Each row is a point on a tangle of strands that fork, close into loops and nearly touch. The rows are in no order.
(in the rows, 100 means zero)
Points whose rows are less than 71.3 apart are linked; no others are. Some points are linked to none.
(882): [133  84  79  90 116  88 121 118  87  93  62 107 100 118  80  85  74 119
  81  82 122 114  97 109  77  97]
(104): [ 87 109  80  97 123 106  95 113 109  80 107 105 102 108  87  57  93  76
  62  98  99 131 126 105 102 107]
(1579): [107  90  82  90 107  88  63  89  97  88 102 109  94 122  97  91  82  92
  84  79 102  76  90  79  61 119]
(922): [117  98 101 105  80 100 111 104 119  87 126 114  98 104 114  56  99  93
  93  82 129 123 118 120  85 114]
(1468): [ 67 101 109  77 126  96 125 115  97  94 128 149  99  95 127  96 107  83
  96 104  90 122 115  95  90  91]
(2240): [ 89  97 104 116  70 108  86  98 130  94  85  92 105  63  85 106 117 110
 116 123  86  95  88  95 110 136]
(762): [ 86 101 135 121  66 101 111  91  79 103 151  83  98  92  93  86 123 111
 122 123  73  98 102 109 130 103]
(1307): [132  60  86  94 112  94  90  78  92 105  55  69  84 112  97 119  92  77
  94 118 107 113  76  77  81 130]
(649): [110 126  79  82  87 123 113 102 100  71 107 114  88 121 111  89 107  73
  94  83  94  96 127 112  84  78]
(2059): [ 89  86 112 115  84  86  61  73  94  81  95 109 126 101  57  94  82 107
 102  99 127  92  92  86  96  94]
(1761): [103 119 135 127  88 102 117  65  88 108 102  79  83  98 127 108 127 103
 119  86  91  73 102 106  80 107]
(1565): [ 86 106  83  71 115 113 107 120  56  96  57  77 122 134  67  54  75 102
 101 120 114 123  81 121  79 125]
(80): [106  98 108  65 105 129 116  84  71 113 103  97  86  91 121 119 115 126
  86 102  89  80  88 104  84  78]
(1659): [ 98  94 110 106 123 132  97 112 105  86 119  86 106  94 121 100 112 105
  77  76  92 121 127  96 127 127]
(170): [102 122 137 101 109 116  86  94  63  81  94  58 113  90  80 119 118  89
 112 122 105  75  99 117  59 105]
(1646): [109 107  84 106 105  70 119  94  71 119 128  70 101 115 122  88  95 134
  92  81  87  72 120 100  79  79]
(101): [ 82 122  84  79  75 115  95 104  62  96 135 100 102 118 101  78  98 112
  88  95  80  83 131  90 114  75]
(253): [100  84  85 111  62  80  98  98 107 110 103 103  68 109 127  98 126 113
  87  94  87  86 128  93 117  47]
(1154): [ 78 122  97 113  91  66 102  96 117  68 147 143 101  86 103  85 103  70
 129 153  90  97 112  77 128  97]
(491): [ 92  90 111 108  83 101  77  79 120 117  44 108  95  71 117 105  98 100
 102 113  98  80  92  87  84 101]
(979): [ 95  75  98 108  98  86  76  86 121  98 125 115 113 101  87  96  86  86
 102 102 113 130 105  92  98 129]
(1196): [117 103 109 111  77  85  98  99  66 127  94  93 105  59 113 121 149 123
 122 151  82  78 101  90  71  81]
(1275): [116 116 102  96 113  90  85 125  78  89  78  81 118 101  79  99 100 114
 121 106 139  98 104 107  71 101]
(1529): [109 131 121  84 109 111 105  80  56 117  85 102  95  96  81  98 100 112
 120 108  91  67  92 103  79  63]
(824): [106 127 118  88  92  72  88 118  63  92  92  79 115 120  79  94 100 118
 130 110 132  78 118 134  71  83]
(1834): [ 82  92 100  86 100 118  89 112 104 107  71 102  88  90  72 124  91  85
 115 117  95  85  65  77 104 111]
(1702): [ 95 101 111 106  50  93 116 113 105  87  97  84 116  97 117 113  99 108
 129 118 101  76  88  89 132  85]
(71): [105 110  81  83 118 106 117 113 113  76 108 122 106 123 120  88 105  52
  88 105 113 113  97 107 117  94]
(778): [ 90  95 140 106  92  89  92 107  99 105  62  96  98  80  65 102  91 106
 109 109 129  96 102  97 100  98]
(1982): [119  92 109  71 108 121 128 117  95 117 117  70 101  91  80 117 100 117
  86  80 102  80  97  88 106  85]
(2085): [ 82 107 102 109 102  85  96  99 130  74  93 140  86 110  84  81  95  83
  98 117 122 119  76 105 126  72]
(825): [ 94  99 109 111 107 121  99 123 111  87 109  94 100 106 102  77  96  81
  90  75 100 110 105  70 128 130]
(1362): [100 109  89 123  97 117  81 107 129 105  92 110 110  72 106 123 118 100
 118 114  81 110 102  85 132 140]
(456): [118 119  92  95 103 125 106  85  85  95 112 122  67 101 122  83 124  86
  57  90  78  78 131  98 112  79]
(1185): [113 113  94  92  90 112 100  96  98  98 132 138  90 114  67  94 131  88
  79 107  92  97  86 104 116  87]
(2197): [113  81  97  65 148 108  86  91  88 126  85  62 102  88 101 125 105  92
  83  94 113 120  82 118  76 120]
(1418): [114 103  60  99 112  78 100 104 109 115 109 108 102 124  86 109 102 126
  75  94 101 102  98 104 116  62]
(1332): [104  98 128  97 108 130  92 104  74 107  79 107  97  89 112 106 119 102
  86  82 104 102 111 112 111 117]
(1470): [116 106 124 129  69  87 110  79 128 116  82  97 117  72  93 105  90  82
 117 106 115  85  76  97 111  97]
(769): [111  81 100 125 110  72  87  79 144 104  90 121 100  74 126 112  91  86
  89  97  87  96  89  82 117 126]
(946): [116  95 120 108  75  80 122 112 108 138  91  72  85  66 112 120 140 113
 109 131 103  88  90 107 110 105]
(1871): [ 97  89 100  92  85 120 109  92 110  79 121 119 112 100 114  98  85  98
 129  96 104 115 106  81  78  90]
(102): [ 83 128  98 113 103  77 101  83  91  93 139 147  87  98 103  90 101  72
 119 131  80  88 100  69 141  71]
(1360): [114  78 105  87  98 116 129  83  99  74 130 121 115 109 108 111  99 103
 110  85  87 104 107 100  65  65]
(1359): [ 89 107  62  81 102 103  80  93  96  89  99  93 102 127  79  52  92 112
  60 101 110 120 106 104  65 101]
(602): [ 86  91 127 114 112 100 116  81 111 111  82  70 103  80 105 131  88 109
 107  95  84  88 101  85 130  83]
(931): [ 76  83 121 104 122  93  86 127 105 108  76  97 101  78  65 111  83 118
 128 109  95 103 105  83 100 138]
(1239): [128 120  67  87 127 140 111 111  82  71  82  91 129 139 108  82  85  78
  82  91  85 118  93 102  97 107]
(1459): [ 75 120 106 114 100  85 103  86 108  88 112 129  81 116 100  69 108  77
 119 123  97 106  84  97 143  61]
(336): [117 109  88 118 109  99  98  87 108 118 106 102  83  98 108  74  86 107
 111  71 121 123 120  95  71 135]
(1865): [ 83 135  69 107 135 100 109 104 110  82 106  95  85 124 116  83 109  73
  73  88  74  97 116 123 116  84]
(476): [126 112 115  98  76 114 114  92 104  76 139 128 106 109  84  89 118  92
  98  95 104 111  91 112 107  92]
(1344): [ 76  91 119 133  83  58 106  93  79 139  98 116  97  89 101 103  94 116
 128 102  84  89 117 106 113  87]
(889): [123  88  94  41 127 122 110  88  77 107  86  96  98  94 131 118  91 124
  80  85 114  88  83 118  82  94]
(1701): [ 64 116  87 114 132  92  99 109 106 103 129  83 106 108  87  93  87 111
 127  88  88 128 109  95 122  92]
(316): [ 92 110  99  89  94 124  81  96  97  89 113 156  71 111  82  95 118  83
  88 106  84  89  77  99  93 102]
(748): [131  68  73  91 118  97  91  94  90 101  74  87  92 124  68 100  99  86
  76  88 101 139  80 112  81 121]
(1356): [ 94  99 128 116 114 108 102  86 110  91  72  97 109  98  88 118 108  98
  80  86  89  85  89  88 124  93]
(1815): [108  92  86 103  98  92  74 118 112 108 105 116  92 101 109 100  91 105
 126  91 117  87 114  76 106 135]
(2088): [ 71 106 105 113  75  99  82  86 109  89  92 140  80 112  90 100 122  91
  91 110 108 118  84 124 119  64]
(924): [121  89  97  85  96  81 101  80  78 134 102  88  81  80 144 138 125 133
 120 110  85  89  84 117  92  91]
(1165): [124  99  94 104 115  92 108  94  97 106  74  97 116 116  80  84  86 132
  79  83 126  91 111 123  86  70]
(439): [ 97 123  79  84 130 103 137 126 112  53 113 119 114 127  92  76 113  73
  70 113  76 108 116 115  89  75]
(1668): [113  99  85  80  93 104 119  95  85  64 131 125 110 118 114 113 101  86
  81  93  75  98 118 105  85  69]
(533): [ 93 113 105 135  83  93  90  90 122  65 133 139  96  93 114  86 113  84
 130 131  93 111 119  92 112 102]
(1851): [ 86 106 128 111  92  65 101 107 123 125  73  93 108  71 100 116 102 104
 104 123 110  71  73 107 105 127]
(1888): [ 92  70  88 111 102 115  81  93 115  93  75  82 117  88 110 119 107  71
 109 111 102 125  72  87  99 115]
(2119): [102  89 119 103  95  80  99  81 104 121 124  96 117  79  81 134  95 115
 119 112 101  73  97  82  94 106]
(576): [ 96 108  76  91 119  96  74 118  97  89 110  95 105 115 117 103 108  81
  93  72 108 112 107 112 124 119]
(1306): [109  71 115 101 112 110 100 120 103 100  57 114 123  56  97 146 114 136
 108 130 106  96  98  82  85 103]
(1576): [ 93 100  80 128 102  82  75  79 140  85 108 114  97  93 124 106 100  71
  88  98 103 107 103  79 127 103]
(454): [115 102  77  88 116  83 115  90  92  99 106  63 108 130 124 104  86 104
  76  74  94  72 109 110  92  72]
(500): [127  92  80  99 115 106 113 121 110 106 115 108  94 108  90  76  98 136
 104  91 111 115  98  80  96 109]
(2133): [108  85 109  97 102  67 105  91  82 140 123 100 113  84 117 129  93 126
 115  90  93  72 100  79 108  83]
(1483): [ 94 117 102  96 108 106  98 115  74  96 132 118 105 109 102  73 113 132
  79  86  90  87 106  68 101 106]
(1875): [ 92 116  92  83  83  78 100 111  60 114 113  78 106 113  77 103 108 109
 118 105  98  91 116 139  71  80]
(1352): [ 88 102 103  88 108  93 111 116  67 108 108  73 104 121  82 134 100  91
 124  84  83  74 113 137  80  92]
(1097): [103 112 105  84 106 102  83 112  85 104  86  70  93 111  82 132  88  80
 108  88 101  89 113 127  63 109]
(477): [118 106  90  67 112 141 138 132  88 108 119  83 114 100 110  99  88 107
  89  79 103  97 106  97 125  84]
(233): [ 70  75 122 112  89  83  90  86 109  80  91 110 110 105  66  81  76 109
 110 118 116 101  73  81  95  85]
(1243): [110 100 101 106  80 100  83  68 101  92 102  85 120 102 110 104 111  99
 106  96 123  82  86  87  99  92]
(508): [110  83  74  94 129 103 128  98 104  97 121  79 110 132 104  83  61  72
  81  69  89 134 111 102  72 125]
(463): [123 110 109  91 107 103 117 102  71 105  93  64  98  87  85 127 109 114
 101  99 101  73 106  96 102  78]
(1737): [ 97  91 111  92  91 101 100 101 123  92 135 100  99 110  95 114 107  93
  88  88  96 105  87 115  78 122]
(162): [ 78 110 110 108  65  84 117  93 104 108 111  95 106  76 104  99 112 131
 137 131  83  75 101  75 106 117]
(1389): [ 86 115 113 126 111  86 101  93 109  97  94  96 114 116  92 105  94  89
 104  88  96  89  81 100 126  80]
(358): [100  87 112  88 115 104  86 104  88 102  53  77  98  90  70 129  67  76
 103 121 110  94  73  77 104 121]
(989): [ 74  75 144  94  71  83 105 102 114  91  77 111 118  90  82 100  78 103
 114 116 112  87  82  91 109 102]
(92): [117 128  66  73 130 126 122 114 103  58  99 103 122 132 101  75  86  85
  72 102  71  98  87 114  89  82]
(371): [104 121  93 123 117 115 105  83  95 101 124 105 100  95 110  90 109 115
  97  91  97 116 109  80 117  65]
(1633): [ 90  98  92 106  77 110  83 105 148  80 115 108  98  99  99  88  91  49
  90 117 116 109  83  72 138 121]
(1284): [107 124  81  99 105  97  90  85 119 122 108  75  86 121  92  99 103  76
  77  78 107 101  78 120  94  86]
(2288): [127  90  99 100 123  92 114  92 107 104 121 122  94  99 129 103 103 116
  80  83 106  93 104 108 101  89]
(1061): [ 75  85 100 121  98 109 109 100 124 111  66 120 113  77 114 125  93  85
 122 105  74 117 108  94 126 130]
(704): [ 80 111 101  85 105  84 113 111  78  88 120 135 115 111  99  72  70  81
  90  90 107 109 125 132 101  90]
(589): [109  75  91  91 119  85  78 124 111 104  79  99  95  95  96 124 112 111
 111 100 119 105  83 100  81 117]
(1413): [ 74 103 121 105  59 107 115  89 109  94 154 108  98  87  86  93 108 101
 117 123  90 105  96  86 116  99]
(1731): [ 98 103 128 123  82  91 100  70 100 116 119 116 112  83  73 118  80  88
 115 107  95  92 106  89 103 128]
(1866): [131  90 100  97 143  91 112 118 114  91 105 127 105 115 128 109  82  91
  74  79  95 105 109  95 118 108]
(967): [ 88 125 105  98  96 114 129 105  88  73 122 111  84 111 105  70 101  70
  99  98  78 101 138 106 109  80]
(898): [111 101 100  67 129 117 111 104  75 113  99  63 109 110  87 108  88 100
  83  93 112 115  81 119  60 118]
(1915): [ 87  97 126 123  90  71 112 109  94 129 108 110 108  81 107 114 128 127
 133 136  80  67  85  97  94 123]
(975): [ 93 139 127  79 121 114  94 104  56 108  81  76  96  94  89 113 109  99
 117 108  97  67  93 123  68  94]
(2108): [ 87 124  83  72 106 135  92 110  57 103 122 118 130 107  88  78 110 126
  85  97  89  92 118  94 101  96]
(1664): [134  54  73  70 120  90  78  79  83 117  69  92  93 114  89 131  85  83
  88  97  97 133  81 103  68 141]
(695): [111  79 140 114  91 103  78  99  91  86  69 105 111  91  62 111  95 116
  93 100 111 105 105 122 108 103]
(1025): [ 96  91 130 106  75 107 106  91  71 109 133  75 120  79  90 109 116 119
 130  97  86 102 123  86 123 105]
(2139): [ 78 117 120 116  85 121  95  99 106  97 100 125  81  90  97  79 127 100
  76 113  95 106 108 116 135  79]
(25): [ 69  99 117 131  95  83 118  84 133 111  66 114 107  66 107  97  93  94
 112 126 104  91  60 111 121 128]
(126): [114 130  64  86 104 121  89 116  95  99 111  82 110 131  76  82  88 113
  54  88  91  97 102 110 110  92]
(2188): [ 78 151  72  89 107 109 117 104 108  82  86  80 121 130 104  79  75  78
  72 110  74 104 113 138 102  72]
(482): [127 123  69  76 123  97 102  99 106 128 113  69  91 114 114  98  80  94
  81  80  99  87  75 127  80 107]
(2049): [ 85 106 105 110  82  90  82  78 111 110 112 130  92  91  75 110 111  99
 109 112 100 110  78 108  74  89]
(618): [ 88  77  84  77 110  97 113 112 132 117 113  63  80 127 103 102  94  81
  79  86 100 119  91 112  82 112]
(1959): [ 88  78 102 115  93 100 111  97 114 106  77 105  90  93 113 109  99 111
 105  84 108 107 105  97  88  87]
(914): [ 79 105 105  85  91 122  82 108 105  96  92 140  75 101  78  97  93  87
 115 121  96  87  83  80 118 112]
(1082): [107 107 139 100 107 119 102  83  81 104 107  68 101  75  82 126 112  99
 105 109 115  78 104  94  78  94]
(1081): [ 67 105 104 109 119  97  83 117 108 108 115 104 115  99  73 112  91 114
 129 103  85 109  97  74 122 122]
(834): [ 99  78 103 110 100 107  82  75 125  98  52 101  70  88 119 102  91  76
  90 103  98  90  87  75  85 125]
(665): [ 91 104 114  89 115 107 116 112  92  99 136  96 117 108  88 102 106 114
  99  84  88  92  84 123  82 104]
(1827): [146  81  82  83 139  93 109 105  95 122  89 102  94 102  88  97  77 123
  70  84 120 108 100 132  76 113]
(1712): [106 101  77  81  91 103  91 106 106  92 102 110 102 103 118 114  82  86
 132  93 105  96 111  86  86 107]
(1063): [116  95 132  69 110 102 114 103  51 121  91  83  86  73  96 128 115 122
  79 113  94  68  99  92  89  79]
(1603): [105  93 120 104  76 106  88 116 108  82  75  73 112  66  84 110  89 117
 131 113 133 103 130 109 104 130]
(221): [126  99  66  91 102  85  87 119 101  95 115 126  86 112  90 111 108 142
  86  78 102 106 110 114  98  76]
(907): [101 107 107  99 106 111  70 115 104  81 114  95 118 111 103  99  90 100
 113  94 116 103  95  75 117 147]
(28): [ 89 104  62 100 113 110  86 110 109  94 112  92  89 127  79  35  90  87
  72 102 110 130  95  91  88 118]
(1107): [104 102 113  94  89 107 101 112  77 118 103 118  99  92 119 110 122  96
 106  87  90  91 102 104 120  99]
(158): [110  82  90 109 122 131  88 102  95  71  86  94 121 105  97 110 106 115
 108  85 100 138 106  96  99  90]
(801): [118  84 111  83  83  85 125  89  87 149  89  77  72  64 124 124 127 131
 107 134  78  78  81  99  98  88]
(940): [ 87 116 100  99  92 106 103  91  81 114 133 117 101  91 112 107 114  82
 113 109  76  92 104 103  98  91]
(213): [ 99 107 130  90 129 119  86 102  72 125  84  87 115  91 101  93  99  86
  80  78 124 114  93 107 104 128]
(2100): [ 62  95 112 126 103  87  94 101 125 100  64 120 103  76 109  85  95  84
 105 107  80 116  83  92 124 135]
(1200): [103  95 122 106  96  97 110  86  89  82  86 107 118 116  84  67  92 112
  69  87 126 111  98 119  85  72]
(1225): [109  97  89 125  82  72 117  98  97  95 127 111  86 120 125  92 139  99
  86 106  79 108 115 110 114  57]
(847): [130  91  72  72 127 105 128 111  98 128  97 109  92 104 107  94  70  99
  65  85  95 122 116 130  89 110]
(1984): [ 75 114 128 123 107 112 102 105  93  82  94 112  76 109 108  77  88  89
 118  97 101  95 107 101 125 107]
(472): [114  97 104 125 111  78 111 109 104 115 114 109  88 109  74 102 108 135
  91  94 101 100  84 103 120  76]
(775): [108  87  81  92 106 108 109 107 120  63 101  99 114 134 114  87  87  79
  85  87 120 119  89 104 115  78]
(1632): [ 87  96 108 116  84  83  96  81 127  88 125 103  91  93  98 111 125 100
 113 105  84  99 101 104  76 110]
(620): [ 63 105  91 106  89 113  92  90 110 113 112 133  90  76 117  95 118  80
 108 105  89 121 107 100 104  91]
(254): [116 103 112  97  86  76  99 132  73  95  91  70  88  85 106 116 110 130
 143 129 112  62 126  80  72  90]
(218): [ 94 116  98 107  86  99  80 111  89  90  91  89 102 103 108  85  95  98
  88  67 111 109 121 122 119 115]
(116): [ 93 131  74  90  97  92 121  97  89  93 100  76 126 137 108  89  93  95
  72  81  88  86 101 139  94  62]
(929): [ 90  96  93 107  80  89  88  85 140 104 131 102 104  98 121 110 117  88
  91 101 103  99  86  89 132 101]
(2206): [125  78  97  93 112 106 101 115 115 116  93 104 100  96  83 109  98 131
 107 103 124 135  99  91  87 115]
(1247): [ 84 106 105 128  69 122  87  95 130  79 114 100  91  94  92  93 126 105
 129 116  83 100 103  93  96 125]
(234): [ 83 105  92  88 101  87  86  88 107 110  86  84  90 127  94  82 106  99
  74  90 121 103  73 114  71  87]
(2027): [ 69 106  99 124  71 107 105 116 113 100 107 101  95  87  90  91  99 128
 131 135  80  89  95  75 137  99]
(959): [128  89  98 101  75  98  92 105  96 124  64  88  61  83 103 132 113 127
 111  95  99  76 116 100  98  90]
(949): [104  98  82  75  92 123 121 126  93 101 102 101 101 108  94  87  85 105
  80  89 111 120 130  87 121  94]
(1212): [ 91  72 109 109  98  77  95  90 117  94  88  95 118 121  87  92  69  85
 109 109 117 116  61  77  80 113]
(1221): [119 123  92  93  82 123  97 103  87  90  97  96  89 121 126  92 105  95
  85  80 111  85 116 125 114  93]
(161): [117  77 133 107 120  65  90  80 104 112  82  76 102  93  72 120  76  73
 116  96 129 112  96 109  63 119]
(1018): [130  93 122 111 116  65 104  97  67 141 101  77 105  87 137 123 126 118
 116 109  89  84  88 121  91  85]
(2262): [ 93 117  78 116  68  77  92 109 139 115  75 112  79  87 116 111 103 106
 134 119  96  86  99  99  98 124]
(1251): [ 99  89 109 116  79 116  89  85  78  92 125 101 134  89  96 120 104 114
 114  87  85 106 130  92 110  86]
(720): [106 104  85  78 126  96 142 112 115  61 116 118  99 117 134  95 121  69
  73 112  90 102  97 115  93  69]
(401): [ 83  83 113  75 119 111  79 100  88 115  86  74 107  86 108 109 104  75
  85  98 130 125  86 104  87 121]
(1119): [113  82 129 101  89  54 111 115  78 140 111  94 111  76 126 138 127 128
 126 129  85  75  86 105  86 105]
(579): [ 90  95 119  94 109 120  87 114  92 112  85  83  91 105  80  77  85 102
 122 108 130 125  97  93 100 146]
(461): [ 93  69  73 110 106  85  92  89 127  82  77 103  96 123 108  82  85  80
 105 107  99 128  69  72  89 103]
(360): [118  77 115  91 121  93 105 114  98 102  48  90  92  72 112 147 102 120
 119 118 111  95 105 100 100  93]
(2102): [113 103 127 122 110 112 105  79 101 114 116  92 104  92 105  89 101 104
 108  83 113 109 108  91  83 134]
(2225): [120  90  96 113  99 108  77 105 101  80  86  95 111 116  84  91  96  84
 108 106 118 124  64  78 118 140]
(1108): [ 72 103 102  96  79 104 105 129 108 100  92 100  90 105 106 108 101 115
 117 111 103  88  98  78 130  75]
(1449): [112 107 123  87  48 114 110  96  54 103 117  89 104  88  90 113 121 105
 122 103 106  64 111 102  98  83]
(70): [117 101  88 118 106 104 101 116 126  89 118 100  81 121 113  74  98  84
 105  80 106 120 112 106  86 131]
(1215): [106  89 106 128  73  72  86  75 128 114  95 105 113  67 104 100  79  92
  93 103 119  91  86  92 114 129]
(1188): [ 94  75 101 102 120 113 101 106 100  97  85  88 105  92  68 114  63 109
 119  97  90 107 119  63  93 121]
(938): [ 73 105 129 109  83 108 112  75 106 109 126 104 113  87  82  98  99  95
 130 109  92 118  86  99 112  77]
(1114): [123 124  88 101 108  94 110 104  82 103  80  72 121 105  63  92  93 137
 108  94 122  96 117 109  71  78]
(1951): [124 101  74 107  65  97  99 104  93 127  90  87  62  95 112 117 128 122
 103 101  76  95 122  92 113  66]
(1900): [ 99  79 133 118  86 123  97  85  93  81  79  98 101  97  68  83  89  92
  74  83 123 122 106 119 105  95]
(204): [100  77  89  89 107  99  84  97 114 109  71  92  59 109 106 108  98  91
  82  79  96 104  89  91  87 124]
(998): [ 92  97  95 102  83  88  65  90 127  92 101 106  76 110  99 109  91  98
 103  87  92  64  91  79  78 113]
(1007): [126  87  86  55 140  97  96  88  82 131  91  86  83  83 123 129  83 130
  74  88 105  68  93 109  98  87]
(2106): [105  93 113  95  53 108 109  90  87  86 104  74 110  92 110 120 131 114
 123 124  94  71  96  92 108  80]
(134): [ 78 109 107 115  92 103 100 115 111  76  92 137 105 106 125  85  97  77
 121  95 107 102 103  97 117 102]
(351): [ 96 115 104 116  91  94 112  92 106  89 120 121  76  92 111  89 140  78
  80 118  83 117 114 103 129  60]
(702): [ 89  90 125 101  66 102 102  71 123 121  62 116  97  49  99 104 110  98
 101 116  99  91  89 114  90  86]
(1765): [ 99 101 109 103  54 104 102  92 132  91 114  99  96  92  98  98 101  66
  99 110 127 105  89  89 130  94]
(201): [ 70 119 125  93  90 116 122 106  77  82 119 107  86 101 116  80  93  84
 111  75  92  85 119  97 109  96]
(599): [ 91  93  95 105  92 112  80  98 121  96  98 111  90  96  89  83 100  73
 105 126 112 127  75  88 133 140]
(1863): [ 97 119  84 101 108 106 103  89 104  80 112 102 108 109  92  51  80  80
  47  94 111  95 138 105 124  92]
(1666): [ 85  83  79  80 117  91 126 109 120  99 119  73  92 127 100  74  78  64
  55  83  88 140 108 109  84 117]
(414): [ 81 112  98 135  66 107 103  88 124  68 118  97 100  88 129  89 104  85
 142 107  86 114 109  95  98 109]
(647): [106  98  82  80 118  72  95  84  70 145 129  78 103 100 126 111  96 131
  96  91  86  70 113  75  96  80]
(1991): [ 95  94  68 112  76  89  82 113 138 102 109 128  80  84 120 113  88 107
 117 118  95  84 112  84 109 127]
(1584): [ 99 137  64  96 123 120 118 109 104  98  92  86 121 120 120  73  86  76
  68  86  79 112 130 123 105  89]
(1504): [ 79 110 117 117  99  85  97 101 123 104  97 113 116 106 122 104  92 100
 132 103 106  98  76 100 115  95]
(2285): [103  97  99 114 115  86  93 114 117  97 126 105 100 125  70  79 102 118
  95  95 117 107  81  88 110 104]
(1022): [123 114  64 118 106  87  90 108  87 107  95  99  81 112  99  97 101 133
 102  71  98 106 121 127  88  86]
(2043): [115  68  80 122 117  87  91  71 110  99  53  93  97 120  93 101  99  86
 100 113 114 135  54  70  87 119]
(1567): [ 91  98 114 108  90  86 101 123 129 116  71  98  93  98 101 119  94  85
 108 104 116  87  73 112 124 144]
(1324): [106  90  70  90 135 111 112 112  97 102  97 103  86 111 116 102  99 111
  62  73  82 129 115 126 103 115]
(986): [107  97  93  92 120 133  84 119  93  97 115  77 126  97 115 113 119  88
  67  79  99 117 103 117 125 111]
(951): [117 106  93 114  73 105 108  98 111  84 130 131  95  94 109  76 117 111
 108  92 112 101 118 107 100  93]
(1624): [126  91  97  97 126 100 103 102  98 104 108  95  97 107 131 120 111 125
  89  64  93 111 122 130 109 109]
(1497): [101 106  88  86  91 117  96 116  93  87 105 115 104 120 101  59  83 100
  63  79 133  94 131  93 122  97]
(814): [136  90  86  88 131  97 106 107 103  68  93 114 129 119 130  82  77  83
  61  87 104 111  92 101 115  98]
(1293): [ 78 124  77 122 124 104 101 107  97 102 142  89  96 103 100  89 110 121
 108 105  71 105 111  84 120  63]
(1850): [ 53 102 100 109  97 106 104  97 127 114  96 116 111  69 137 104 106  80
 120 118  85 126 115 101 119 109]
(2082): [130  95  98  98 108  97  90 114  74 108  64  89  83  74 120 152 116 131
 123 115  97  75 126 107 101  82]
(726): [106  92  61  81 106 104  91  83  96  89 100  97  94 134  90  62  73  92
  77  94  98  95  99  80  44 106]
(852): [ 92  82  89  92  85  83  85 127 131 111  83  79  99 100  93 118  91  96
 115 108 112 109  81  86 103 132]
(438): [105  98  96  70 121 117 112 100  86  98 126  80 124 105 111  98  81 112
  86  79  97 100  99 111  74  95]
(696): [ 96 104  87  95 116 111 118 118  85  84  90 100  94 131  78  56  55 108
  98  84  93 113 124 102  72 126]
(1378): [114  88 107  93 124 111  99 112 100 101  77  62 105  94  78 134  73 102
 115 114 110 103  91  75  81 117]
(2121): [107  86 102 105  97 127  92 102  84  58 116 124 122  94 111 111 115 118
 112  84  91 129 132 100  97  93]
(1406): [ 95  97  92  89 110 116  79 104 107  85  78  98  80 115 103  78 101  87
  63  87 109 110  73  98  81 109]
(2282): [ 49  91 106  92 101 103 104 110 104 105 106 129 106  95 115  94 103  93
  97 109 106 125 103  92  93  76]
(205): [ 65 115  84 106  87  74  78  83 120 110 106 111  74 111 116 101  93  81
 111  89  92  75 105  85  84  81]
(1590): [ 82  98 110 104  80  84  91  93 116 132  81 126  97  72  98 114 121  96
 114 109 117 100  82 122  84  93]
(733): [124 119  93 103  76 127  98  88  57 102  98 104  92 104 109  76 122 106
  73  85  86  76 131 110 101  88]
(349): [111  98  76  70 124  95 121 111 118  93 103  71  92 130 109  94  86  88
  82  86  94 111  69 138  71 111]
(1040): [110  93 115 123  69  86 111  96  93 111  70 133 102  63  60 127 102 138
 127 133  89  88 104  92 113 102]
(888): [102 122 123 117 100  97 114  91  67 118  91  90  92 106 107  91 104 113
 117  95  74  79  89 104 101  62]
(823): [ 80 110 128 118  78 118  95  67  95 104 108 108 104  82  79  98  92  78
 119 114  98 101 103 112 121 110]
(2051): [117  91 113 111 103  88  90 109  96 107  68 111 121  58  67 136 106 133
 120 134 117  84 105  96 109  94]

How many points has the smallest loop of links through each point below? Write 0 if it is on no loop.
(898) => 17
(1815) => 13
(1188) => 0
(889) => 0

A piece is two or more points that can be reached from each other along the links. Count, over all rows, the pieces, the separate loops (a circle has one, a figure eight two, a Y none), the forks (points with three links) and the tips (points with one).
pieces => 8
loops => 2
forks => 11
tips => 23

A fork is a point with three links, a tip a point with one. Leave the first point through the second and follow the links. Name the first fork or tip that comes.
(940), (1107) => (1632)
(1632), (2049) => (508)
(1567), (852) => (1022)
(2088), (2139) => (1040)
